Points, in no order, along strands that fork, close into loops and pass close to each other.
Two points are linked if the straight distance between their rows is under 89.3.
Z190: [ -5.9  -3.3  28.0   3.9 -47.6  10.4 -43.6   5.0 -22.5 -26.2  28.9  19.7
 -16.1   2.9  31.9 -14.1  35.8 -57.7   1.4  -5.1  37.0  20.7  -2.3   5.8
 -46.0 -19.9  43.1  51.4  24.0  -6.9  42.8  -0.2 -11.8 -16.6]
Z782: [ 11.5   1.5 -55.3 -10.7   8.1 -11.4   6.5  16.6  19.8  12.5 -14.5 -10.5
  -1.6  23.7 -35.3  -2.6  -9.7  17.2  36.1  19.5 -25.3  19.5 -25.1 -11.0
 -24.1  24.2  -5.8 -20.4  -6.5   8.3 -12.6  -4.3  17.3  10.9]
Z408: [  1.0 -13.9 -18.5  -0.6   5.8  -8.1  -4.4  -0.2   1.0  -4.3 -11.4 -11.7
  -1.1  11.8 -34.7   7.0   6.5  -5.8  32.5   3.6  -7.5  13.0 -28.9  -6.6
 -28.7  18.1 -10.1 -26.8   9.4  -9.6 -14.3  10.3  12.0   4.2]
Z325: [ -1.3  16.5   0.5  -0.3 -48.8 -19.1  47.0  34.7 -18.5   8.8  19.6  32.3
   6.4  20.5  40.8  -8.3  17.0 -34.3 -19.5 -14.8 -32.4  29.9 -23.6  17.9
 -32.9 -32.3  32.2   9.4  29.8  -0.9   8.2 -17.1  -7.1  14.8]
Z945: [  2.5 -13.2  38.3   9.9  -2.2  -2.9 -39.1 -41.0   9.7 -21.1  -3.7  32.1
   0.0  32.5   6.3 -23.8 -14.0 -11.6 -35.9  -2.5  41.2  24.3  10.0  17.8
 -26.0 -22.8 -28.3  -5.3  10.0 -14.4 -30.9  56.3 -18.1  -3.6]
Z672: [-19.6 -27.9  23.2   3.8 -23.7  -4.5 -17.0   7.7 -41.4  -0.3  24.9   2.9
  -9.0   2.0 -15.3   4.0  43.8 -55.6  21.5 -25.0  18.2  36.8 -26.3  10.9
 -68.2  -5.4   3.2   3.6  38.6 -32.7   3.3   4.9   6.3  -0.2]
Z769: [-22.1  -0.1  43.2  -7.4   8.0   7.7  58.8   6.3 -36.7  36.8   3.3 -17.8
   2.1 -54.8  44.6  33.4   6.6  13.6 -11.1 -31.5 -33.5 -14.8   5.4  31.4
  32.1 -29.0  -4.1 -12.3   5.2  -1.0  14.4 -32.1 -10.1   2.8]
Z796: [-28.2 -34.2  39.0  -1.5  -5.8   7.1 -42.3 -17.1 -37.6 -13.1  21.8  -8.2
 -12.1  -9.8 -17.3  11.8  41.8 -56.7  25.9 -19.7  37.4  13.8 -14.5   4.6
 -58.1  -4.3  -7.3   6.4  35.5 -33.2   6.3  14.1  -4.7  -9.6]
Z766: [ 29.5  28.4 -34.0  17.5  -6.9  12.9  -4.5  -8.0  33.5 -58.0  -8.0  -4.7
  28.1  12.6 -31.0  -0.8  -4.4  11.4 -12.3  22.6  -6.1 -21.6 -12.9 -43.6
  44.2  25.0  32.5   4.7 -17.9  22.6   6.4 -15.8   9.9  -0.1]
Z152: [ -3.4   0.1  19.9   4.2  39.5   2.9 -30.1 -22.1  -7.8   3.2  -6.3 -26.9
 -12.7 -43.5  -7.9  11.2 -19.8  18.9 -11.4   9.3  26.4 -41.7  57.7 -13.3
  58.2  21.3  -2.1  15.5 -22.2  13.1   6.1  -4.6  -2.1 -25.3]
Z136: [-24.1 -32.4  52.7  -2.2  17.1   9.1 -11.5 -34.9 -23.8  -9.2 -18.4 -16.4
   2.4 -16.4  -5.7  24.8  13.5 -12.5  -1.0 -26.9  11.5   9.3  -7.7  21.9
 -12.5 -17.7 -42.9 -35.0  18.5 -36.9 -33.9  31.7  -9.5  -1.0]
Z654: [ 17.8   7.9 -21.9   6.2  -7.9   1.3  -1.4  -1.2  18.2 -38.3  -3.0  -2.5
  20.2  17.2 -24.3   5.6   7.5  -2.0   9.9  19.3  -7.8  -6.3 -18.6 -28.6
  10.0  18.1  23.7  -4.7  -5.8  11.2   0.2  -6.2   6.7   0.0]
Z784: [ 10.5  16.6  -9.5   2.2 -39.0 -21.6  14.1  15.2   9.5  13.7   8.0  60.7
  -0.4  50.4  37.0 -36.5  -5.4 -12.2 -38.2 -10.0  -4.9  48.8  -6.4  22.6
 -50.6 -37.8 -15.7   3.6  14.6  -1.4 -23.8  29.5 -14.7  28.4]
Z103: [ -9.8 -13.9 -31.7  -8.3  37.0  -7.0 -13.5   3.7   4.1   5.6  -4.9 -51.3
 -16.9 -20.2 -47.7  24.8   2.8  23.2  56.5  24.1  -2.8 -31.0   8.7 -21.2
  16.0  53.1   4.0 -13.0 -26.7   9.4  20.8 -16.1  20.6 -20.5]
Z944: [ 24.0  33.6 -50.0  19.2 -48.7 -15.4  23.5  28.6  41.1 -15.2   8.3  52.1
  26.7  59.4   6.5 -28.7  -5.1  -9.6 -25.1  14.2 -21.9  29.7 -30.2 -13.4
 -26.7 -10.4  22.1   9.7  10.6  23.4  -8.4  -4.8   0.9  32.5]
Z965: [  1.8  -8.5 -33.3 -10.6  34.6  -3.8  -6.7  -4.7  22.5  38.2 -22.4 -22.3
 -11.5   1.3 -28.3   0.3 -29.1  46.9  16.7  18.3  -2.7 -11.6   5.6  -2.2
  22.8  20.1 -20.4 -12.2 -25.9  15.8  -5.7   1.6   7.1  -1.2]
Z493: [ 17.8  11.7 -18.4  23.8 -28.8  -4.6  -4.9  -7.0  15.7 -42.7  -2.4  24.6
  23.1  40.0 -14.5  -4.5   5.0 -15.5 -11.3   8.2  -3.7  19.6 -22.5 -16.6
 -19.6   1.3  13.7  -8.5  16.3   2.6 -16.7   7.9   3.5  11.0]
Z640: [  9.0   4.4 -16.7  17.1 -50.0 -13.9  -2.5  32.8 -12.3 -18.5  34.2  21.0
   0.3  17.1   5.6 -13.7  45.0 -53.8  31.7   6.6   4.9  29.8 -20.4  -7.6
 -57.6  -2.7  59.5  31.7  24.2   1.5  32.9 -31.1  17.3  -3.1]
Z439: [ 13.8  25.6 -35.0 -10.0 -23.8 -13.6  66.2  55.8   3.3  36.1  -1.5  16.8
   5.1  14.3  23.9  -4.6   4.3  10.3   3.8 -10.8 -58.5  26.5 -28.8  15.9
 -22.5  -8.5  -7.7 -17.3   5.0   2.6  -9.9 -17.5   6.1  32.0]
Z879: [ -8.2 -17.2  23.2   2.8 -51.0  -5.0 -35.8   7.9 -17.3   5.3  34.5  35.4
 -16.2  16.4  35.0 -33.0  21.8 -47.9  -5.2 -10.6  35.6  38.0  -7.0  23.8
 -68.8 -21.8  31.5  51.5  27.4  -5.7  26.1  18.7 -13.8  -0.1]
Z984: [  6.6   1.8  -3.0   6.4  -3.6  -4.0  19.9  -5.3   1.4  -8.2  -4.2   1.9
  15.7   9.9   1.0  11.7   0.5   6.4 -12.4   6.5 -15.8 -11.4 -13.3  -9.0
  17.8   5.4   9.0  -8.9  -2.5   2.7  -4.5  -9.2  -0.8   8.6]
Z867: [-13.9  -5.9  43.7   5.6   6.8   5.2  22.2 -12.7 -30.0 -40.8   6.6 -22.8
  11.2 -31.9   6.8  36.4  20.1 -10.7 -19.0  -7.3  -8.3 -33.0   5.6  -9.8
  37.0  -1.6  22.1  -3.7   8.9 -16.8  13.5 -25.3  -4.0 -15.5]
Z660: [  1.6   2.9  25.2   0.5   8.2  28.1  19.5 -24.4  -0.8 -18.6 -25.6   1.6
  32.0   3.0 -12.7  15.1   1.6   9.4 -23.5 -37.9 -19.9   7.0 -28.8  12.1
  18.7 -12.2 -54.5 -52.6   7.8 -25.8 -50.1  26.5  -0.8  27.5]
Z205: [ 35.3  45.1 -28.9  27.5 -12.7  28.1 -31.9 -16.7  49.8 -75.4 -12.3  19.0
  27.7  11.8 -18.4 -15.6 -13.4   8.7 -32.1  21.2  18.4 -26.4   7.2 -47.4
  55.6  10.0  31.4  15.2 -25.5  16.7  -1.2   2.5  -6.2 -16.0]
Z825: [ -6.9 -19.8   5.4  -1.4 -10.3 -14.9  -8.0  10.7 -20.4  -4.8  12.1  -4.5
  -8.8  -0.5 -18.4   7.7  26.7 -30.8  31.1   3.5   2.7  19.5 -22.0   2.2
 -42.5   7.6  12.9   1.2  17.4  -9.5   9.8  -3.7   6.3  -4.7]
Z440: [ 19.0  28.5  -5.9  25.3   6.3  24.7 -40.0 -26.2  30.0 -65.8 -13.8  11.5
   2.4  -6.8  -6.4 -17.6 -17.3   5.5 -17.5  20.2  33.4 -25.8  37.8 -34.4
  49.6  20.1  23.5  22.7 -27.5   2.5   1.3   8.7  -5.7 -28.7]
Z574: [  5.5   1.6 -50.9 -22.5  16.7   0.4  24.9  23.9  32.1  66.6 -27.8 -12.2
 -19.2  15.7 -14.5 -12.2 -28.3  53.6  30.9  -1.7 -34.5  18.8  -7.3  15.3
  -6.4  10.5 -44.7 -36.0 -23.4   6.8 -16.5   3.5   6.9  22.3]
Z452: [  2.5   4.7  23.9  12.4   9.7   7.0  13.7 -23.0  -2.1 -35.7   2.1  -3.5
  21.8 -10.3   3.7  13.4  -4.1   3.0 -29.4   4.9  -5.3 -28.1   5.3  -9.6
  40.8  -3.9   9.9   0.3  -2.0   1.7  -2.2 -11.9  -7.9  -3.6]
Z765: [ -0.1  -3.6  -8.7  -3.3  11.5  -2.4  37.5  16.1  -8.6  12.5  -3.3 -21.1
   4.1 -15.9  -2.0  23.6   6.2  11.4  15.0   7.1 -34.2 -17.5 -18.3  -5.5
  23.2  13.9  10.8 -18.2  -6.5   2.3  13.0 -28.5   7.9   2.2]
Z539: [ -6.3   8.1  -6.4  -8.4  18.1   7.6  60.4  24.0 -15.8  26.4   1.5 -37.3
  19.1 -39.2   6.4  42.0   6.9  28.2   9.8  -2.7 -47.5 -35.8 -15.6  -5.4
  49.7  15.0  13.7 -15.6 -15.1  12.9  18.0 -51.2  11.9   9.1]
Z207: [  5.4  -9.7  -0.8  -4.0  33.7  -6.0 -19.7 -23.5  24.8  31.0 -13.3  -3.4
 -11.2  -0.6 -11.8 -12.0 -39.6  36.8 -10.2  11.9  18.3 -12.7  26.2   7.6
  27.1   3.1 -27.5   3.0 -25.1  16.2 -16.8  21.5  -2.4  -8.7]
Z581: [-11.1 -16.6  20.5  -4.5  21.0  -6.2 -11.7 -20.4   0.1  27.9  -6.3  -3.5
 -13.8  -8.9  14.6  -5.8 -15.9  14.8  -9.1   1.6  18.3  -5.0  18.8  17.0
   3.6 -12.9 -22.8   1.3  -8.6  -4.2  -6.3  24.9  -9.8  -9.3]
Z939: [  2.7 -10.2 -38.8  -1.5 -12.1  -9.3 -26.2  32.1  -8.2 -18.1  18.6 -18.5
  -7.5  11.4 -42.9  -1.7  38.8 -37.6  72.0  23.3  10.0  15.1 -22.9 -27.8
 -58.6  37.7  37.5   6.3  12.7  -1.9  27.6 -20.1  33.2 -13.2]
Z569: [ 28.8  20.0 -25.8  24.7 -45.8 -11.6  -7.1  -6.0  28.8 -29.7   4.8  55.5
  21.9  61.4  -7.3 -29.4  -4.1 -16.8 -30.9   3.9   0.3  41.3 -25.0  -3.8
 -39.0 -14.2   4.8   1.8  19.8   2.2 -28.1  18.7   0.5  22.0]
Z399: [ 15.6  15.0  -3.2   3.3  -1.0  17.1  13.0 -16.8  15.5 -30.1 -20.1   9.0
  35.2  33.4 -22.2   0.8  -6.3  12.4 -33.8 -23.5 -23.3  12.5 -39.2   0.9
   8.9  -1.1 -47.0 -48.2   9.5 -16.1 -51.3  26.5   1.0  30.9]
Z649: [  3.6   7.9   7.6  19.0  29.2  22.7 -63.4 -39.5  18.6 -53.4 -25.8 -27.4
 -10.0 -26.3 -42.6   6.3  -5.2  11.6   5.4  22.7  37.5 -30.9  43.7 -37.6
  36.7  44.0  -4.9   5.2 -24.4  -6.9  -3.3   9.7   2.0 -37.7]
Z505: [ -5.7  -8.0 -25.1  -1.5   0.6  -9.0 -13.7  27.4 -10.2  -9.7  13.1 -28.0
 -15.1 -10.4 -26.5   4.6  34.0 -27.5  62.7  24.8   4.2 -10.7 -10.9 -32.5
 -31.6  37.1  37.1   9.8   0.4   1.6  41.9 -27.4  19.5 -18.5]
Z100: [  5.1  -6.4 -54.4 -11.6  11.5 -18.0   2.9  30.9  14.8  15.4  -4.8 -20.8
 -12.1  16.9 -25.6 -10.1  -4.5   8.4  54.9  36.0 -12.8   5.0 -10.9 -15.3
 -24.0  36.4  28.7   2.9 -17.9  19.0  23.3 -11.8  20.8  -6.3]
Z674: [-34.1 -30.2  73.0  -8.2  29.1   7.8 -33.8 -40.7 -30.2   8.0  -0.6 -12.5
 -13.4 -33.8  24.6   7.4   2.3  -2.3 -17.8 -15.4  43.7  -2.1  24.1  39.5
   0.7 -31.7 -35.5  -0.7  10.5 -28.5  -5.5  34.7 -23.7 -15.7]
Z340: [-14.9   7.9  33.2   0.9   7.0  13.8  62.8   8.5 -34.3   1.0  -0.3 -31.6
  22.2 -44.2  20.2  50.8   8.6   9.2 -10.9 -25.1 -41.5 -33.9 -14.3   9.3
  54.3  -8.0   9.9 -20.8   4.5  -2.9  13.2 -45.7  -1.6  -2.1]
Z400: [  2.7   1.1  18.7  10.4  23.6   7.7 -12.6 -23.9  -5.2 -20.9  -5.9 -18.3
   5.1 -20.4  -6.1  13.3  -8.2  15.7 -20.3   9.6  13.1 -34.9  31.1 -10.2
  43.7   8.4   0.9   6.7 -17.3   1.9   0.8  -2.4   2.4 -16.5]
Z732: [-14.9 -16.9 -19.3  -8.4  19.8  -3.2 -35.3   9.2  -5.4  -8.3   1.9 -44.9
 -23.7 -23.3 -38.2  17.3  27.3 -11.4  61.9  28.8  17.0 -25.9   3.1 -32.8
 -17.3  51.2  15.7  -0.2 -18.9  -2.2  34.1 -11.2  16.4 -20.7]
Z180: [  2.2  -2.5  36.6   7.7  13.5   5.2 -23.7 -50.0  18.6 -16.4 -10.4  33.1
   5.8  19.3  16.8 -24.0 -31.7  12.5 -50.6  -3.0  36.5   0.2  24.1  22.1
  11.7 -23.3 -31.8  -4.4  -9.4  -6.9 -33.8  40.1 -27.0  -2.8]
Z298: [ -7.6 -10.7  44.9   1.3  16.5  22.7   0.2 -44.6  -8.6 -25.7 -25.0 -10.4
  24.1  -6.5 -13.8  17.0  -6.7  12.7 -24.2 -24.6   4.6  -6.0  -8.8  16.2
  22.2  -9.4 -51.5 -44.6   4.9 -27.4 -53.9  27.6  -6.7  10.4]
Z478: [  0.5 -12.5   0.1   2.5 -45.0 -20.8 -22.1  15.9  -7.9  21.4  27.9  45.9
 -13.2  32.6  30.3 -42.9  10.2 -38.2  -2.5  -6.4  24.3  55.2  -8.7  24.2
 -74.7 -21.4  15.4  34.3  21.5   1.0   6.7  26.8  -6.0   7.3]
Z702: [ -5.1  -5.3   2.4   6.0  44.5   8.8 -51.1 -30.7  11.4 -19.4 -15.6 -41.6
 -15.8 -33.1 -47.1  15.9 -15.6  22.7  15.5  25.0  27.6 -40.5  45.5 -23.1
  41.0  44.8 -14.8   0.4 -24.2   6.9  -2.0   3.3   6.5 -27.9]
Z934: [ -4.4  -8.7  60.2   6.4  32.0   6.9 -40.3 -58.7  -0.6 -32.2 -11.1   6.9
   7.1 -10.6   5.2  -2.2 -26.8  11.2 -51.1  -3.0  48.6 -14.7  34.4  23.0
  33.8 -15.2 -27.5   1.2  -5.2 -17.6 -28.0  32.6 -20.1 -10.1]
Z329: [-16.8  -8.1  27.4  -8.0  -4.5  -9.2  25.8  12.5 -36.3   6.2  16.2   0.6
  -5.3 -14.2  32.9  10.6  15.9 -16.5  -5.3  -6.6 -15.2 -10.4  -1.2   5.7
  -0.8 -18.5  29.4  14.7   9.1  -1.3  34.2 -20.0 -11.1 -11.1]
Z910: [-11.5 -13.8  66.1   5.4  28.5  23.3  -5.0 -49.6 -11.0 -25.1 -22.5  -9.0
  19.4 -22.4   5.3  18.9 -14.0  15.8 -41.3 -20.0  19.5 -14.3  13.5  28.5
  39.7 -22.1 -45.4 -29.4   3.7 -21.1 -37.2  21.3 -13.8   3.1]
Z160: [  2.0  10.6   9.5   4.0 -44.8 -11.5  39.7  20.1 -10.0  14.7  11.6  42.5
   7.1  21.9  40.1  -9.0  14.6 -18.4 -28.9 -26.5 -28.0  36.4 -16.4  27.1
 -31.8 -35.4  -4.8  -8.8  24.2  -6.3 -20.1   7.3  -8.9  23.6]
Z973: [ -1.1  -4.8   4.8  -0.2 -37.5 -25.5  -6.0  13.9  -5.3  27.7  16.4  56.7
 -19.5  42.0  35.8 -42.2   0.0 -20.6 -26.2 -13.6   7.4  59.0  -7.6  34.1
 -73.9 -32.8 -12.7  12.7  23.4  -5.9 -17.0  39.5 -13.9  16.0]
Z579: [  9.4   5.3 -10.4  -5.1  -8.8   7.4   1.2 -10.9  18.0   1.5 -19.1  17.5
   2.9  39.3 -19.9 -11.5  -7.7  19.0 -11.1 -20.5 -14.4  34.4 -27.7  13.3
 -22.0  -5.2 -56.8 -44.2   7.8 -17.2 -49.6  33.6  -2.6  26.2]
Z683: [-44.6 -36.8  73.3 -14.6  13.5  12.4 -47.1 -24.9 -37.4  -0.3  19.5 -17.2
 -28.3 -35.9  19.9  10.0  16.8 -29.7 -12.6 -11.5  49.4  -8.3  23.2  26.8
 -18.4 -24.0 -16.9  28.3  13.6 -32.4  18.9  23.4 -30.3 -18.8]
Z635: [-25.5  -6.8  33.1 -19.7  -3.8   1.0  42.2  13.6 -34.4  41.6   1.3  -1.8
  -9.6 -32.0  44.1  16.3   6.7  -0.2  -5.1 -23.4 -27.7   0.6  -1.2  27.8
   4.0 -28.4   3.7  -3.2   3.9  -9.9  18.1 -15.4 -11.6   0.2]
Z320: [ 20.7   6.3 -45.9  20.8 -43.9  -7.2 -22.8  31.6   5.2 -32.3  16.8  11.5
   0.9  23.0 -31.2 -20.8  42.5 -48.0  56.3  15.3  17.6  30.4 -22.0 -20.3
 -54.8  20.0  52.0  19.9  20.9  -1.4  29.2 -24.9  39.8 -10.2]
Z709: [  6.9  22.3  10.1  30.9  10.6  24.5 -70.0 -29.4  14.5 -63.8 -20.7  -6.9
 -14.6 -28.0 -10.6 -13.7   1.7 -13.0   2.7  20.5  46.9 -25.4  46.2 -33.5
  28.8  26.7  10.7  28.2 -20.2 -12.8  15.7  20.8  -8.8 -45.7]
Z406: [ 14.7  22.1 -51.7 -18.1 -12.8  -4.2  52.8  56.5  13.9  46.7  -8.4   7.2
  -9.8  19.7  -4.2  -8.8  -0.6  27.8  30.0  -5.0 -56.6  39.0 -29.4  19.6
 -37.5   8.7 -32.6 -33.1  -6.4  -1.7 -18.3  -6.7  14.2  34.7]
Z172: [ 18.6  18.8 -19.8   3.0   6.3  -2.0  21.5   0.1  19.8   1.4   4.4   5.4
  13.1  -2.8  15.1  -0.5 -28.7  25.2 -28.6   9.8 -10.4 -30.0  22.9 -21.7
  60.6  -3.9  30.1  26.8 -28.1  28.6  12.7 -19.4  -1.4  -2.0]
Z230: [-22.1 -24.7  49.8  -2.9   0.9  11.1 -37.8 -21.9 -36.8 -48.8  13.8 -21.6
 -12.5 -16.8 -19.8  24.2  41.9 -55.0   9.6 -14.4  32.2  -8.5   1.0 -11.8
 -30.5   2.0   3.0  -0.1  27.1 -34.0  17.4   1.5  -2.7 -20.1]
Z855: [  3.2   6.8 -11.9  12.4 -42.9 -19.7  19.6  26.1 -17.6  -6.1  20.5  27.8
   6.3  24.1  11.9  -8.3  31.6 -43.5   5.2  -4.7 -10.2  32.5 -26.5   1.4
 -43.2 -10.6  42.9  17.8  31.7   1.4  16.0 -20.0  10.4   3.5]
Z717: [ 15.8  24.6 -49.7  -1.9 -24.4 -18.5  54.0  47.0  19.3  25.6   8.5  20.5
  15.1  31.8  23.1 -16.1  -3.1   5.9  -3.9  10.3 -47.8  15.5 -25.7  -6.2
 -10.0  -6.5  19.2   3.6  -1.0  20.2   5.9 -19.1   8.1  23.6]
Z14: [-18.6  -0.6  43.0  -3.7 -34.0  19.7 -41.6  -5.8 -32.8 -47.9  30.8   3.0
 -13.2 -21.6  19.7   0.1  49.0 -63.0   5.7  -9.5  42.3  -4.7   8.6 -14.9
 -33.6 -13.8  43.4  39.9  29.9 -17.9  45.8  -7.9 -14.2 -23.6]
Z37: [ -8.2  -8.8 -14.8 -17.9  27.2  -9.3  31.8  21.5  -5.8  89.0 -10.0 -18.3
 -18.6 -26.4  33.8  -1.1 -32.2  41.4  18.7 -10.1 -18.7 -15.1  23.1  22.2
  26.9 -14.0 -13.1   6.9 -21.2  20.5  10.6 -15.9   8.1   9.2]
Z259: [ -2.2 -11.4 -13.8 -19.4  23.9  -6.5  23.4  10.1   6.8  79.2 -21.7 -15.4
 -20.8 -13.7  13.4  -2.4 -19.6  40.1  26.0 -10.5 -23.1  12.2   2.1  26.4
  -1.9  -6.6 -41.8 -19.2 -21.5   7.7  -9.2   9.1   4.0  14.6]
Z114: [ 18.2  32.5 -54.5   9.7 -32.9 -13.3  41.0  41.2  35.4 -11.8   8.9  25.7
  27.4  34.3  12.5 -17.9  -5.5  -1.9 -12.5  24.5 -37.4   6.6 -25.2 -21.7
   1.8  -3.3  39.3  18.4  -4.3  27.2  10.3 -25.0   7.2  21.9]
Z10: [ 14.4  15.4 -24.3  -3.1 -14.8 -13.1  18.2   7.9  22.8  20.5  -5.5  43.5
   0.4  45.5  21.0 -36.1 -21.0  15.5 -25.5   0.6 -13.0  28.2  -6.8  10.1
 -21.2 -18.1 -20.1  -3.1   0.9   7.9 -24.1  24.3 -10.2  23.4]
Z591: [-14.6  -4.9  56.3   5.7 -12.8  19.9 -39.8 -22.4 -29.8 -66.5  12.3  -7.3
  -5.9 -26.3   6.6  12.7  38.1 -48.9  -8.4  -2.2  45.4 -19.5  20.2 -14.1
  -4.1  -7.5  23.6  24.8  22.0 -22.6  31.1  -0.4 -18.2 -35.0]
Z39: [ -8.4  -7.0   0.3 -15.1  35.9  -3.2  28.5  12.7 -13.7  77.4  -2.4 -23.7
  -7.5 -44.0  28.0  20.7 -36.3  39.7   8.2 -15.7 -14.0 -30.3  42.8  15.8
  58.4  -6.7  -5.2  11.9 -17.9  29.1   8.6 -26.5   7.4  -0.4]
Z845: [  1.9   0.2   1.1  -6.5  39.6  -3.7   4.6   3.3 -12.3  37.4   5.0 -26.9
  -2.9 -46.7   9.8  17.7 -30.5  27.9  -5.2   6.9  -0.2 -45.3  54.4  -4.3
  67.5  14.0   1.7  18.3 -19.4  29.2   7.1 -22.4   7.7 -15.2]
Z600: [-37.2 -44.4  58.5 -12.3  -6.6   8.4 -53.3 -25.1 -33.6  -6.9  23.6  -0.3
 -23.6 -19.5   2.1  -1.9  27.3 -45.5   7.3 -11.8  46.5  15.3  -3.2  16.8
 -55.9 -20.3 -17.6  20.9  29.1 -35.9   5.3  30.9 -23.5  -8.2]
Z786: [ -2.0  -4.5 -36.1  -7.6  38.4  -0.5   3.2  -0.8  14.8  20.0 -12.1 -44.9
  -0.9 -23.9 -41.8  28.0 -20.2  46.4  30.3  21.2 -10.6 -29.5   5.1 -12.5
  42.3  46.1  -9.2 -25.5 -26.9  17.5   1.9 -22.1  19.5  -8.0]
Z871: [ 13.9   7.3 -25.8  -0.5  -3.2   0.5  -4.0 -16.5  37.9   9.8 -19.4  27.9
   1.1  44.0 -10.7 -28.4 -27.1  24.0 -17.6   5.7  -6.3  24.2 -17.1  -0.5
 -11.7  -5.8 -34.8 -24.8  -2.5   5.1 -39.9  30.6  -7.9  21.5]
Z59: [  5.3   1.2 -50.6  -9.3   4.8 -10.1  -0.5  40.8   8.4  -0.6   3.7 -24.8
 -15.1  -5.5 -17.0   0.9  16.8  -3.8  58.4  36.0 -12.4 -15.8   0.5 -29.7
  -7.1  41.2  42.6  23.6 -19.0  17.5  44.8 -28.9  22.3 -16.9]
Z93: [-14.6  -6.2  34.5   2.2 -11.1  -2.9   8.8  -1.2 -32.9 -34.2  14.9  -7.3
  10.4  -9.3   9.9  22.8  25.8 -31.3  -6.5 -10.1  -0.5 -11.1  -4.3  -2.9
  -8.8 -12.8  29.3   4.3  17.8 -16.0  19.9 -15.9  -9.2 -12.6]
Z774: [ 15.0  19.8 -56.8 -32.1   0.7   6.5  30.2  37.4  41.9  55.1 -21.0  10.4
 -22.7  26.4  -8.2 -19.9 -25.0  52.2  24.0 -12.7 -43.8  38.0 -15.8  21.7
 -24.0   5.3 -60.1 -46.5 -21.3   4.8 -27.5  11.1   2.7  38.6]
Z420: [ 11.5   9.9 -35.5  -7.5   6.0 -12.1  38.5  22.9  19.3  44.2   2.5   4.6
   2.9   4.0  28.0 -10.9 -32.4  30.7 -11.0   6.7 -25.3 -20.3  15.0  -5.8
  41.1  -9.2  22.2  23.7 -22.7  32.5  16.1 -21.8   3.9   5.6]
Z958: [ 16.5  13.6 -31.2 -14.8  42.3  10.5   7.9  -6.6  28.4  59.8  -8.2  -7.8
   5.5  -4.8  -7.6  -4.4 -64.2  59.2 -17.2  -6.8  -1.7 -32.9  33.4   3.6
  72.5  -2.3 -32.0  -1.5 -23.0  42.5 -20.8 -10.9   9.4  14.0]
Z665: [ 22.4  17.1 -13.0   0.4  27.6  -1.0   8.3  -9.9  28.5  21.7   0.3   8.4
   8.8  -2.5   5.8  -5.5 -50.7  36.1 -35.4   3.9   4.6 -33.3  38.8 -12.9
  70.1  -3.5  -0.5  19.1 -25.0  35.7  -9.8 -10.1  -0.9   3.7]
Z900: [-20.7 -25.8  53.7  -2.1  14.5  -0.5  -8.0 -27.1 -23.1  -3.2  -2.6 -14.5
  -7.8 -21.3   3.8  13.8   8.3  -7.0  -7.1 -12.0  14.7  -2.9   3.2  20.1
  -4.4 -16.0 -21.9 -10.3  10.5 -21.3  -0.6  22.4 -16.1 -10.9]
Z379: [  8.9  15.2 -43.4 -15.3  23.2   0.4  39.9  19.3  19.7  57.8  -6.3 -13.0
   9.0  -8.5   5.6   0.8 -37.4  54.0  -1.9  -2.5 -30.2 -26.6   3.2  -1.7
  58.8   4.9  -9.3  -4.4 -23.8  34.9  -6.1 -26.8  12.3  17.3]

A piece is two or more points that can be reached from each other along the links. Count, over all rows, the pieces, the separate loops (a circle has one, a figure eight two, a Y none), the forks (points with three links) and the tips (points with one).
pieces => 3
loops => 7
forks => 9
tips => 1

A fork is a point with three links, a tip a point with one. Leave the first point through the second and follow the links. Name the first fork or tip that comes.
Z152, Z702 => Z654
Z569, Z944 => Z152
Z591, Z14 => Z784
Z340, Z769 => Z452
Z784, Z160 => Z505

Name the points in between on the shortest way along the links from the first point to the second, in order.
Z10, Z900 => Z871 Z579 Z399 Z660 Z298 Z136
Z100, Z190 => Z782 Z408 Z825 Z672 Z796 Z230 Z591 Z14
Z39, Z569 => Z845 Z152 Z400 Z452 Z984 Z654 Z493
Z136, Z939 => Z900 Z581 Z207 Z965 Z786 Z103 Z732 Z505
Z649, Z93 => Z702 Z152 Z400 Z452 Z867
Z406, Z766 => Z439 Z717 Z114 Z944 Z569 Z493 Z654
